Points on a hilly landscape, in no order, each with its height.
A ball rolls from a point to whichever of its 2 nearest points has the largest drop for the distance, and stops where none of them is lower. Distance is the straight distance between rows; heights are no part of it.
zunil: [ 12  -1  -4  -4  26  22  14 -11   4 -14  -3 -12 -10   6   2  -9  -3 -10
   1 -10   9  33   8   2]  height 467
gunen: [ -3 -20  -8 -10 -10  19  -3   5  10   9   0   4 -12  -2   1   6  -6   4
   2  10  10   5  -4  -8]  height 778
gime: [  2   0  -7  -7  14  13   8   6   3  11  13  -2 -16  -9  -9  -3   4 -10
   3  30 -23   6   0 -21]  height 192
komun: [ 12 -16   8  14  -8  -1   1  22  11   5 -13  12   0  -1  19 -12  -4   7
 -19 -15 -12  15  12   0]  height 433
nam: [-17  18  16  19  -6 -24 -19  23   1  -4  -4 -16 -13  -2  -5  -6   7  -7
 -19   1 -28 -19  -7 -12]  height 406
Vepar: [-16  12  -4  17 -25 -35   0   4 -11  -9   7   1  13   5 -12   4  -5 -12
  -7   4 -20 -15   4   6]  height 404
linot: [ 12 -14 -10  13 -12  12  -9 -12  -2 -15  -1  -1  -1  -2  12  -4   5 -11
 -22 -28  -5   5   7   9]  height 374
losu: [  6  -5  -4  14   1  -2  -5   8  10   1  -7   2  -3  11  30 -10  22   9
   6  -6 -13  10  10  -2]  height 245
sivi: [  0   1  -2   0   7  10 -12 -30 -21   3  -9   2  17  -6  -2  15  -8  -5
 -11 -23   1 -11 -12   9]  height 227
dagul: [ -3   9   4 -16   6  21   8   1   5   4  -3 -15 -14  10  -1 -18  -3   2
  25  -7  29  14   9   6]  height 704
mif: [ -3  20  -1 -11   2   9   6  -9  -7 -12  -2 -11  -4   5  -8 -13  -9   2
  21 -15  28  13   9  14]  height 657
liri: [  8  -5  14   5  -4 -11 -14 -10  -8  -7  -2   0  13  -3   2   4   7   4
 -11 -15   5 -17  -3  -1]  height 461
rotu: [ -4   5  -1  -1 -13 -18  17   5   4  -5  -1  10   7  -1  -4  -7   2  -4
  12   3  15  -4  16  23]  height 348
Pufi: [  2  13  -2   2  14   3   3 -20 -23   4  -6   7  24 -13 -15  20 -17  -1
   3   3  -5 -15 -15  -3]  height 284
zopi: [ 15 -14  -9   0   2  25  -9 -11  -6  -3  -4  -5   1  -4   4   9  -4   3
   1  -2  -6  -1 -10 -13]  height 265
Midu: [ -9  -9  -5 -17   0   6  -1   5   7  14  13   1 -14   1  -5   0  -4  -1
   4  25   1   2  -9  -7]  height 766
mafu: [ 13  -7  -2   0  16  22  -8 -20 -10  -2 -12 -10   7  -7  -2  13  -5 -13
 -12 -24  -3 -12  -5   2]  height 128
tima: [  0  -5   3  -7   6   6  -3  -4  -1  13  -5  -9  11 -15 -15  17   1 -16
  -5   0  -8 -30 -18  -5]  height 295
Fusu: [ -9   0   3  -1   7 -16  -2  12  15   8   6   2  -3  20  18 -12  16  18
   8  12   6  14  -1 -10]  height 338
dova: [ 10  -1  -5   3  11  11   5 -13 -18   1  -5  -2  12 -10  -9   9 -13  -4
   0   2 -12 -22  -3  -5]  height 247
ker: [ -1 -12  11  11  -8  -8  -4  23   6   7 -10   9   3  -1  15  -7   2   1
 -15  -4 -12  -8  13  -3]  height 451
suv: [ -8  15 -24   0   0  -8  12   5  12   3   4  -3 -11   3  -6 -14  10 -20
  22  28 -17  10  10   3]  height 130
vupib: [  5   5  -6  -4  -6  10  16  -1 -10  -5  -3   1   8 -16 -19   3 -22  -2
  15   7  14  -4  -3   9]  height 581
Guvi: [  1   5  -2  22  -2 -21   1  18  14  -1 -13   3   3   3  17 -19  12   7
   6  -1 -11  10   8  -2]  height 273
duto: [  3  -9  12  -2   4  -1  -2  24   9  17   8   6 -14  -3  10  -1  26  11
 -10   3 -16  10   5 -18]  height 271
Valep: [ 13   1   7   9 -19 -13  -2 -15 -11 -14  -4   3  17 -17  -2   8   2  -3
  -3 -22  -2 -19 -16   5]  height 497
nifa: [  4 -20  12  -3  -4   4  -3   9  15  -1   1   6  -5   5  10  -3  -1   6
  -6 -14  13  15  10   4]  height 373
sufu: [  3  -1  -3 -15  17   3  19  -2   3   7   4   5   3   5  -8   4 -11  -3
   3  11  15   3  17  13]  height 240
tovop: [ -8  26   3  -3 -22 -23  20  16   2  -7  -5   5   2   1  -6 -15   1   0
  25  -8  20  -3  11  26]  height 287
Zugum: [-13  17  11   5  -5 -17 -21  13   1  -5   4 -17 -20  -3  -9   3  21 -10
 -12   4 -20 -28  -6 -17]  height 394
Gevu: [ -3  15 -12   9 -14 -23   4  18  12  -3   6  -1  -6   2  -6 -11  19 -18
  15  19 -24  12  12   1]  height 95
pabim: [ -3   4 -11  -2   5  12 -11 -27 -25   3  -4   6  11  -6   0  15 -18   3
   0  -3   9   7 -12   9]  height 308
fodum: [  2   8 -16  -5  12   3  14   4   3   3   8  -2  -6   1  -3  -7   3  -9
  16  31 -16   8   4 -11]  height 165
dazas: [ 20  -2   7   7 -26 -16  15  -7  -2 -22   1  10  11 -16  -9   2  -2  -4
   1 -14  -6 -15  -4   9]  height 524
bive: [  4  17  -4  -3  26   9  14 -18  -4 -10   1 -10   4  13  -2  -6  -9  13
  16   6  14  15   0   0]  height 550
rak: [ -4   4  -1   1   4 -15  -2 -12  -7   1   2   7  12  17   9   5   7  11
   4  -3   7  -4  15  12]  height 312
gez: [ -5   6 -15  -1  -2  -6   2 -10  -1  -7   4  -6   4   8  -3  -3   0   7
  23  15   3  -1   6  -4]  height 486
zipag: [ -5 -10  10 -11   5  18  -9  -3   0  15 -15 -11  13 -10  -4  17  10  -8
  -9 -16  -5 -28 -24  -6]  height 339
Vezad: [-10   9  16  -1   4  -7 -13  20   2   4  -3 -14 -20 -15  -5  13  25  -9
 -21   2 -10 -30  -9 -11]  height 379
Momu: [-22  -2  -3  17 -28 -20  -8  14  -3   1  -1  10   8  -6 -12  -5 -13   0
   0  12  -4  -5  -8  12]  height 484
palu: [ -3  -7   2  -3   0   6  -6   1  -7  11  -5  -2   1  -5  -1  14   1  -6
 -15   1  -9 -31   1   0]  height 332
vona: [ 0 -3 -7 -2 -8  8  2  1  2 -8  2 -3 -2  1 -1 -7 -3  8 17  6 16  5  6  6]  height 450
gubu: [ 11  -8  -2  -7   3  13  -1  10   5   9   6   5 -13  -4  15  -1  22   0
  -7   0 -16   3  11 -13]  height 244
mezet: [ 22  -3  -1   2  15  20   5  -7  -7  -7  -8  -5   2 -12   0   7   0 -12
  -8 -12 -12 -16   6  -5]  height 200
Paza: [  7  -3 -15  -4   8   7   3   4  12   6  -3   7  -8   6  19  -8  24   0
   9   4 -11  13  10  -5]  height 212
beda: [ -4   5   9  15   8 -31  -1  13  15   3  -8  -1   7  19  17 -13  12  14
  10   1   2  11   2   1]  height 302
kuf: [-16   7   1  -2  -2 -10 -14 -17 -10   9   6  -8   7   0 -15  18   4  -1
  -5   7 -11 -29 -15  -8]  height 129
vasa: [  3  22  -1  -7  -7   0  15  -3 -18 -15  -3  -1   2  -8 -12  -6 -19   0
  20  -7  22   3   6  15]  height 615
ruzun: [  9  -6 -11  -5  -3  28   8  -2  -3 -13  -5  -7  -8  -6  -4  -9 -14  -1
  14  -1  19  16   2   3]  height 392
fitof: [-10  -5  16   4  -1 -18  -8  12  11   1   9  -2  -5   6   7  -5   7  15
  -5  11  -2   3  -7 -16]  height 372
dalig: [ -3  -4  -7 -20   8  13  14   8  11   9  11   0 -19   5   2  -7   5   4
  13  22   5  14   0 -10]  height 755
dil: [ -4   5  -9  -3  17  13   2 -15 -14   0  -7   4  12  -5 -11  14 -25  10
  10  12   4   0 -12  -3]  height 323
zan: [  8 -15  -5  -9   6  28  -9  -6   0  11   1  -3 -17  -2   9   9   7   7
  -3  -1 -13  -4 -15 -24]  height 310
Lalo: [  5   0 -12 -14  27  25  12 -12   9   8   3  -2 -11  22  11   3  -7   7
   2  11  -1  14   0  -9]  height 226
vefo: [ -6   4   5  -9   9   6  -7   8   1  12  -2 -12 -15 -10  -2  13  12 -13
 -17   4 -13 -31  -4 -12]  height 360
Mivi: [ -1 -13  -4  -5 -13   8   8  -1  -6   9  -5   7  13 -20 -18  10 -20  -8
   6   7  11  -7 -10   6]  height 554
Vobag: [-12  16  -5   9 -11 -29  -7  -5 -18   0   3  11  16   1  -4  12  -1  -2
  -7   4 -11 -22  10   6]  height 382
zut: [ 15  -4  16  16 -24 -12   6   2   4 -15  -9  13   9 -13   2 -12  -4   6
 -14 -20 -12 -15 -10   8]  height 517
luv: [  1   1   5 -10  28  16   5 -18  -9   4   7   2   5  11  -5  15 -22   5
  -9  -1  16  12   0   2]  height 361
gopa: [  2   5  -7 -20  12  19  10   4  15   2   1  -9 -17  13   7 -10  10   4
  22   3  22  20   1  -5]  height 737
Bes: [ -3 -10   0   5 -29  -4   3   7  -3   3  -1  15   9 -23 -16   5 -15  -1
   2   5  10 -11  -9  17]  height 527
Bama: [ -5  -2  -8 -15   3  11  -5  12   5  23  24   2 -28  -9  -6  -2  14 -10
  -9  25 -22   8 -11 -23]  height 219
kir: [-21  15  17  13  -8 -29 -29  16   5  -3   7 -12  -7   8 -11  -4   1  -9
 -12   9 -25  -1 -12 -17]  height 415
purub: [  2 -16  11   1  -2   5 -16  -4   6  -3   4  -1   0   5  10   6   1   7
 -15 -19  13  14  -3  -6]  height 301
Nota: [ -2  21 -12 -10  13  -6  14 -12  -1  -4   5  -6   3  17  -6   0  -6  10
  21  16  11   3   7   4]  height 516
Kulo: [ -1  -9   5 -10  13  12  -5 -19  -9  13   5   8   6   4  -6  23 -13  -2
 -15  -7  20   6  -3   7]  height 417
Rubog: [ 11 -15  16  16 -20  -7  -1   2   4 -10  -7   9   6  -8  12  -8  -6   3
 -22 -26   0   1  -3  11]  height 496
gapu: [  4  19   6   1 -26 -23  16   4  -8 -20  -4   9   8  -3  -1 -15  -1   4
  19 -22  16   6   6  28]  height 205
vib: [ 11 -10 -10   4  13  33   9 -13  -1 -11   1 -11  -5  -5  -6  -2 -19 -15
  -6 -15   9  29   0  -1]  height 403
Lep: [ -9  -2  19   6  -6 -20 -15   1   1  -3  -1  -8  10  -3  -1  10   8   5
  -8  -2   0 -24 -15 -15]  height 425
zuv: [  0 -14  11  16 -10  -4  -5  13   8  -3  -9   9   2   3  14 -10 -17   6
 -25 -26   3  20   5  12]  height 463
kezi: [ -8  26  -9  -3   1   9   0 -19 -21 -14  -1  -8  -4  -1  -4 -15  -7  -1
  10 -24  28  27   5  20]  height 701
lepu: [ 13 -16  -4  -3   5  33   1  -5   1  -6  -5  -5  -5  -9  -6   2 -13  -5
   4  -6  11  12  -9  -7]  height 329
bab: [ -4  14  -8  19 -22 -31   0  19   4 -13   2  -4   4   1  -3 -13  11 -12
   0  12 -31   4   3  -4]  height 64
kodef: [  8  -1 -11 -11  27  13   9  -8  13  10  -1   3  -9  16  15  -1  14   0
   6   5   3  19   9   1]  height 161
Gif: [-12 -12   5  20 -17 -16  -3  20   1   6  -5  10   7  -5   6 -11 -11   5
 -10   8 -15  -9   0   6]  height 466
vomiv: [-3 -1 -1 -8  4 -6 18 11 12  9 -1  8 -1  7  0 -4  4 -9 10  4 21  5 18 22]  height 317
sulog: [-13 -19  -5   2 -15  12 -15   8   4  13  -1   6   1  -3   1   7  -8   3
   0   8  -1  -7 -12  -7]  height 791
lisu: [  7 -19   8   2  -4   5   1  23  20  10  -6  11 -11   3  16  -5   7   4
  -8 -12  -1  23  12   0]  height 411
fipe: [-19   3  18   4  -1 -25 -23  10   6   4  12  -8  -1   4  -5   2   7   7
 -14   9 -10 -14 -14 -17]  height 398
fitun: [ -8   4  -2  -3   2  -8  -6  -7   0   0   9  -6   0   3  -8   7   7  -1
  -1  16 -12 -18  -4 -12]  height 71
medo: [  2  -4   5 -11   2   3   4  -8 -12   6   0  12   5  -2  -8  11 -17   1
  -1  -1  24   4   9  16]  height 331
Zunod: [  6 -10  11   0   4   1 -14  -6   5  -5   2  -5  -4  11  16  -2  14  12
  -7 -11   0   0   3 -15]  height 216
likup: [ 11  -9  -7   6  -4   8  -5 -11  -5  -9  -2   3   4   1  12  -3   2  -2
  -1 -13   1   1   8   8]  height 328
rava: [ 13   7  -3   2  21  13   9 -18  -9 -17  -2 -10   2   3  -4  -4  -9   0
   5  -3  12  21   5   9]  height 511
Zok: [  4   3  -6  -6  17   3   0 -17   5   0   1   0   2  23  14  -1  11   3
   5  -2   7   4  13   8]  height 239
dopi: [  4  -5   4  -7   8   1  -4 -11   0  -3  10  -4   1   5   1   7   9   8
   1   6   1  -9  -1 -12]  height 137
pov: [-16   1  -6   8 -25 -22  -3   2  -9   4   5  13  12 -15 -18  11 -13  -8
  -3  11  -3 -14  -5  16]  height 502
fera: [  6   6   7   4 -15 -12   4   2   4 -20  -5  -1   3   6   3 -16   4   3
   9 -21  22  15   5  22]  height 77
rofa: [ -5  -9   2 -14  -4  -1  -7  22   7  20  15   6 -19  -8   0  -3  21   3
  -5  17 -11  16  -5 -19]  height 248
fano: [  5   0  -1  -9  32  21  14  -8   1  -1   6   0   2  13   1   8 -22  12
  -5  13   2   4 -10 -10]  height 286
lafa: [-10  10   4  11  -4 -34  -2   2  -7   0  -1   6  16  12   9   1   7   9
  -3  -5  -8 -13  14   7]  height 357

For each start below, name the point where the ball stops.
rofa => bab
Midu => fitun
pov => fitun
Rubog => fitun

Call two points neighbours if one is among the 2 nearest of the other. Go from one point of each pair to the other, from neighbour to neighbour, staying as low as possible. Name the highest point that can't be avoided.
lepu / fera => Kulo
zopi / tima => kir
bab / zopi => zan
bab / Paza => duto
fera / sufu => rotu
